Points, in no order, along strands that fork, close into loops and pass close to each other.
In the rows, zero is written as 128.
Points whose rows are less than 122 apart are linked; no others are. Some points are linked to none.
K597: [167  97 146 116 186 141 140 126 124 158  78 126 148 109 107 121 147 135
 105 125 137 131 110 111 134 221 130 102 192]
K216: [129 123 167  91 141 165  96 145 120 116 136 113 175 144 105 175 115  88
 120 168 145 101 138 168 121 130 142  71 146]
K64: [ 95 129 108 139 106  74 178 144 151 144 126  86  85 128  78  78 155 148
  77 158 128 128 137 111 129 166 161 152 146]
K312: [164 167 125 127 137 147 135  79 134 141 129 186 182 176 143 166 121 116
 177 155 101 130 148  95 140 106 122 126 117]
K290: [162 139 110  70 171 126 192 129 129 141 131 169 176 144 124 120  62 144
 211 116 119 120 115 131 150 100  98 130 132]
K126: [106  60 108 164 103 193 101  97  92 112  85 190 116 121 169  90 116 141
 144 127 177 127 127  63 169 157 142 147 107]
K15: [ 80 112 138 103 121 120 110 145 127 140  91  82  69 142 163  92 149  98
  60  93 195 145 110 114  66 178 133 151  64]
K645: [172 141 168  93 150 111 137 122 127 122 163  92 185 136  67 124 141 145
  87 156 101 109 127 125 127 159 125  99 164]
K701: [124  76 150 134 100 161  44 127  81  85 125 133 157 114 176 158  95 143
 146 114 150 110 123 142 151  91 131  96 116]
K998: [137 136  80 123 120 121 152 111 116 141 159 178 126 128 119  98  94 134
 146 153 135 133 133  79 155 139 117 133  74]
K933: [139  66 127  91 174 149 136 116  93 142  59 191 146 128 190 145  85 156
 192  75 167 138  87 138 138 144 108 126 177]
K249: [141 147 135 128 122 100 142 162 164 110 141  86  74 106  95 117 155 139
 131 118 100 157 161 124 109 105 107 156 119]
K248: [125 128 125  85 149 131 120 146 135 116 123 136 176 164 105 161 111 113
 130 161 116 107 137 172 126 119 141  93 127]
K120: [109  49 149 127 114 182  75 122  86 126 141 147 171 134 144 184  96 117
 142 165 146 125 130 172 129 126 148 110 181]
K895: [146 122  71 108 164 108 170 137 105 177  81 161 134 125 141 136  92 172
  97 117 143 127  93 120 126 190 120 134 127]
K70: [116 176 161 147  95  61 142  86 101 114 149 147  88  90 179 166 140 144
 177 138  94 155 155 165  90  80  78 189 103]
K653: [123 109 143 157  98 184  68 140 147  96  79 126 148 118 177 176 144 113
 161 118 171 112 151 203 109  76 148 109 135]
K35: [170 111 153  87 198 125 145 149 129 139  69 147 175 114 119 136 109 142
 148 128 125 144 115 140 157 176 119 113 174]
K556: [ 71 106 129 135 157 177 101 177 111 138  68 137 170 128 131 136 128 107
 123  99 164  93 103 170 128 173 158  88 184]
K564: [ 85  70 124 178 106 203  94 129  89 132  66 169 110 123 152 115 139 141
 116 108 160 149 133  81 136 183 137 133 153]
K989: [151 176 118 156 104  87 118 117 179 158 167 103 102 123 127 117 190 116
  70 159 144 117 120 135 104 140 151 110 134]
K703: [126 181 108 120 114 143 209 130 121 137 137 137 152 172 102 104  74 127
 211 146  62 129 149  97 169  91 116 142 125]
K774: [161 181 161 123 122 121 110 111 102 118 205 131 133 152 113 149 118 124
 108 158  94 134 129  73 123 110  98 128 109]
K441: [112 191 160 143  97  76 153  92 115 117 158 143 110 148 162 177 147 144
 164 114  85 138 159 134  97  78  91 161  75]
K240: [108 127  94 160 132 127  75 138 151 133 130 150 122 126 149 134 147 135
  72  87 134 117 101 174 113  77 139 155 124]
K997: [ 88 107 145 137 131 166  90 143 150 148  98  95  76 112 153  97 159  86
  62  84 218 132 110  97  83 171 153 156 110]
K140: [182 146 121 101 149 120 178 115 168 144 121 117 148 145  81 104 130 126
 111 183 108 147 151  90 146 156 139 136 133]
K257: [164 200 183 137 153 133 153 138 196 104 123  72 139 132 108 129 198  99
 144 100  87 132 156 148 101  93 114 115 141]
K628: [127 108 170 165 126 167  97 134 129 136 136  66  96  86 128 111 171  97
 100  90 166 117  99  81 124 207 151  81 189]
K330: [166 181 163 133 108 123  95 107 136 124 182 126 105 133 134 144 153 110
 104 158 125 154 148  77 114 103 108 130  86]
K36: [125 149 137 107 125  74 170 107  72 139 211 157 123 117  96 126  79 152
 154 157 105 109 121  97 137 161  84 155 134]
K990: [183 138 165  70 178 108 169 124 108 117 146 127 172 137  77 128 104 161
 117 148  96 126 120 108 136 157  95 131 152]
K572: [100  79 135 155 107 188  89 139 110 135 146 137 158 128 134 183 118 110
 129 153 164 103 122 192 105 162 168 116 210]
K40: [192 124 131 112 162 150 133 107 157 150 119 164 147 130 111 142 123 115
 144 177 135 160 146  83 148 161 132 148 162]
K785: [120  96 152 133  82 179  61 111 110  83 100 149 162 142 182 180 123 128
 164 154 166 107 154 174 129  76 143  97 121]
K414: [147 132 131 117 140 143 132 158 184 107 114 101  83 124 110  98 149 101
 131 119 119 177 163 110 115  87 121 156  86]
K12: [ 81 146 106 123  90  99 145 156 144 119 120  98 105 152 122 174 123 121
 120 151 139 102 149 216  95  92 146 121 103]
K308: [ 98 110 119 115 133  66 128 137 104 122 175 127 107 143  87 129 133 151
  91 131  86 126 119 133 130 153 126 130 145]
K164: [146 149 100 130 136 115 186 142 168 138 104  81 178 134  75  95 143 132
  99 143 104 108 123 165 147 161 172 107 168]
K22: [178  94 103 120 149 153 144  82 104 165 129 199 143  91 153 102  77 152
 194 106 181 113 108  85 156 148  94 125 110]
K89: [157 141 182 112 141 114 110 128 106 125 196  81 152 138  87 134 128 132
  76 144  86 122 123  86 132 138 112 101 144]
K710: [131  96 147 163 120 127  68 132  81 140 142  86 107  81 167 146 114 132
  84  87 125 151 104  96 136 137 108  86  99]
K639: [102  92  99 146 135 152  63 138 136 112 102 161 151 150 148 134 131 135
 111  88 133 117 111 156 136  77 154 129 136]
K331: [141 146 125 136 129 159 112 143 177 117  83 100 144 117 162 175 155  96
 158  96 145 114 139 212  85  77 133 105 108]
K794: [126 133 108 154 112  83 154 163 161 138 116  74  59  69 113 117 146 146
 142 124 118 151 157 146  98 114 113 193 139]
K361: [138 158 117 114 112  89 162 109  82 141 202 161 108 109 114 105  93 135
 135 177 129 132 123  77 138 163  98 135  93]
K103: [ 91 146 116 137  93  61 123 160 131 116 147  98  93 114 127 161 129 143
 118 133 127 117 139 203  93 110 129 146 133]
K526: [131 113 141 120 145 137  91 149 124 130 146  93 167 121 106 154 128 104
  99 126 145  85 105 162 122 170 160  71 173]
K913: [179 133 112 104 160 148 181 105 132 165 147 187 153 113 121  95  70 141
 208 102 152 117 120  95 148 115  86 133 111]
K709: [111 156 131 120 100 132 151 143 159 122  96  87 120 148 147 189 148 102
 143 129 140 112 158 208  86  79 139  92  72]
K916: [ 74  76 144 150 115 194  82 123 109 135  76 133  88 139 155 114 145  95
  85 102 198 148 127  83 108 186 154 154 120]
K593: [148  80 150 117 176 145 115 109  95 166 109 118 128 127 114 128 139 120
  85 119 113 139 104  84 132 211 121  90 167]
K173: [121  71  94  76 178 147 123 136  98 132  80 182 175 148 150 134  86 141
 164 122 145 119  98 147 139 124 134 111 147]
K941: [ 83 137 113 157 102  83 185 144 154 126 117  59  96 109  72  74 167 161
  89 105 130  98 116 133 128 172 162 135 175]
K756: [116  99 103  97 117 133  99  74  99 101 148 178 175 173 171 138 108 129
 158 148 139  85 117 164 142  64 131 113  90]
K95: [133 135  92 107 138  84 137 133 126 136 151 141 150 154  98 148 117 143
 113 160  97 118 130 147 131 141 132 124 130]
K833: [131 130 102 161 144 135  97 161 157 138 128 113  96  84 131 119 157 133
  79  71 148 128 101 147  94 114 124 142 125]
K634: [113 123 119 146 111  98 106 105  72 129 189 160  89  97 160  96 112 126
  75 140 122 159  92 106 146 135 116 125  81]
K763: [ 84 143 108 154 125 113 140 170 142 159 121 104  60  86 132  84 160 146
  48  83 161 132 103 122  89 144 121 161 112]
K753: [132 157 146 147  98  57 117 118 102 123 163 126  74  56 163 147 139 148
 139 156 104 167 138 175  79 101  83 176 134]
K752: [140 169 118 130  96  95 189 119 162 138 135  90 115 162  82 115 140 129
 122 180  80 145 169 102 149 130 144 149 125]
K2: [105  91  74 148 131 147  89 114 129 106  99 188 151 156 156  97 124 149
 137  99 123 119 109 118 168  72 147 137 119]
K82: [149 186 181 123 142 125 137 150 162  92 148  93 117 149  94 138 162 132
 131 107  74 147 160 124 100  83  92 143 129]
K789: [123  28 148  79 140 184 101  96  66 118 125 171 174 138 169 163  74 126
 179 160 163 115 112 153 137 102 130 118 169]
K37: [ 99 130 127 125  97  69 178 126 142 126 134  92  81 133  77  94 132 140
 119 186 116 142 161  86 153 157 153 172 137]
K566: [131 172 123 134  98  96 189 126 168 118 120  54 166 151  74 117 153 130
 122 151  96 105 148 180 138 139 167 106 161]
K533: [ 64 125  98 130 133 107 134 181 126 126 114 107 122 140 104 129 133 146
  78  75 130  90 102 174 109 144 144 114 140]
K509: [127 146 159 105 145 161 135 167 161  87 112 115 106 142 103  85 126  90
 146 126 116 179 161  77 148  94 123 142  79]
K231: [103 172 136 115 106 105 160 100 128 119 135 145 154 198 142 185 136 126
 161 126  83 122 156 145 114  80 127 123  80]
K873: [111 109 135 157 123 170  95 138 130 131 153 112 155 115 127 165 136  95
 119 125 169  83  93 167 114 188 176 107 226]
K151: [155  99 151  86 194 134 144 137 102 146  35 157 144 126 163 148 103 149
 162  94 140 146  97 140 145 187  99 104 176]
K48: [111 155  97 147 134 120 186 146 165 126 116  77 149 124  83  75 164 136
  81  93 142  78  84 140 136 179 176 109 175]
K397: [175 120 126 115 159 146 102  93 125 140 158 181 158 145 118 148 115 116
 146 160 114 141 131  86 146 135 119 134 143]
K657: [ 82 125  95 130 140 114 145 188 152 117  97 108 135 151  98 114 127 131
 116  91  97 121 123 173 137 113 156 108 140]
K636: [141  77 110 146 122 141  73  76  77 137 156 190 162 120 176 141  91 141
 129 145 135 108  92 123 164 128 131 134 129]
K97: [112  97 122 113 157  99 137 119  92 152 143 117 102 140  93 111 146 142
  66 118  94 125 104  99 122 193 119 108 135]
K149: [100 126  80 141 122 108 133 159 151 113 115 133 110 150 118 117 126 141
 133  99  82 147 132 147 144  77 137 141 115]
K557: [104 175 143 104 107  98 187 115 139 125 119 107 160 199 110 182 131 123
 152 162  77 113 167 164 120 106 143 124 116]
K838: [134 166 137 131 135 178 132 134 155 107 110 154 140 157 124  96 121  87
 174 140 106 169 156  68 170  78 125 133  94]
K73: [118 177 124 146  84  74 172 125 159 132 127  77 121 160 101 151 152 136
 133 148  71 129 168 153 133 116 149 137 140]
K826: [123 109 115 152 115 124 124  70  61 140 190 193 113  86 171  67  88 118
 105 147 143 128  80 108 162 145 109 123  73]
K93: [140  65 106 141 126 179 124  61  86 145 126 198 131 104 162  76  97 135
 174 123 184 102 113  72 164 161 113 133  93]
K403: [171 169 148 143 122 160 113  99 145  95 129 150 121 132 157 143 145 130
 166 106 109 150 155  93 119  50  85 151  68]
K841: [145 180 131 143 109 151 146 113 161 117 112 132 117 162 148 133 143 115
 169 111  85 166 164  98 143  56 113 136  68]
K504: [130  52 116  77 138 161 104  74  75 112 145 180 186 144 171 130  81 132
 177 144 167  74 103 146 145  79 126 113 128]
K278: [160 131 146  70 164  85 194 113  94 131 166 136 130 126  86 127  83 176
 144 129 106 121 113  98 133 170  81 148 140]
K380: [169 153 176 129 125 143  90 133 171 121 155  92 107 120 103 121 170  96
  98 149 144 145 154  79 120 128 133 114 126]
K198: [127 168  83 136  95 121 187 102 136 142 156 152 121 157 114 109  97 121
 180 159  94 136 153  90 161 102 121 145  84]
K623: [102 110 105 134 122  99 158 162 142 152 109  84  46  61 135  83 140 133
 113 140 162 160 141 139  67 137 113 215 103]
K788: [113 100 135 160 146 180 110 161 145 134  84 154 133 116 112 102 151  99
 142 143 136 163 149  99 160 174 159 121 182]
K336: [ 97 111  52 133 128 124 139 139 129 128 111 167 142 166 129 100 105 147
 140 112  98 133 117 122 161  89 145 130 109]
K836: [126 142 139 144 100  72 105 131  89 119 193 122  76  75 155 123 123 145
  95 133 104 165 114 145 113 106 100 141 104]
K862: [153 188 172 159 146 152 131 137 202 120  95  89 148 126 139 144 191  72
 168  95 102 138 147 162 131 104 142 103 152]
K876: [160 142 146 140 106 153  74 107 107  86 162 153 136 116 158 133 110 143
 157 105 123 127 128  99 150  65  89 122  79]
K68: [162 123 171 136 128 140  89 137 166 133 167  65  93  90 112 101 175  99
  87 129 163 123 116  84 114 157 145  94 148]
K192: [133 106 128 127 106 123  78 136  83  85 146 134 133 102 165 133 100 167
 143  86 125 116 112 132 142  78  93 108  68]
K153: [112 161 134 155  91  47 136 147 150 129 119  67  81  82 122 159 139 155
 154 140 119 124 162 170 109 116 122 172 163]
K914: [127 167 124 156 132 155 114 157 186 121  88 102 159 139 138 147 155  77
 149 107 128 115 129 188 137 109 168  89 153]
K498: [ 82 121 127 121 121 112 150 163 134 155 102  78  40  88 146  79 154 126
  65 100 187 147 115 126  52 163 114 182  84]
K232: [123 115  96 161 118 142  87 129 136 141 120 157 108 120 139 110 132 119
  80 137 161 144 126  91 142 138 153 139 100]

A piece is all that can be reached along the links. How many separate loops has the piece of each point below (a circle has one, a figure eight two, a Y none), and how many tips (points with one link)?
K756 | loops 0, tips 2
K498 | loops 2, tips 2
K753 | loops 1, tips 2
K628 | loops 0, tips 2

A tip is a point with one link. Name the tips that can be reached along the links from each point below, in the order of the rows.
K526 | K173, K756
K89 | K703, K628
K916 | K290, K533
K836 | K312, K826
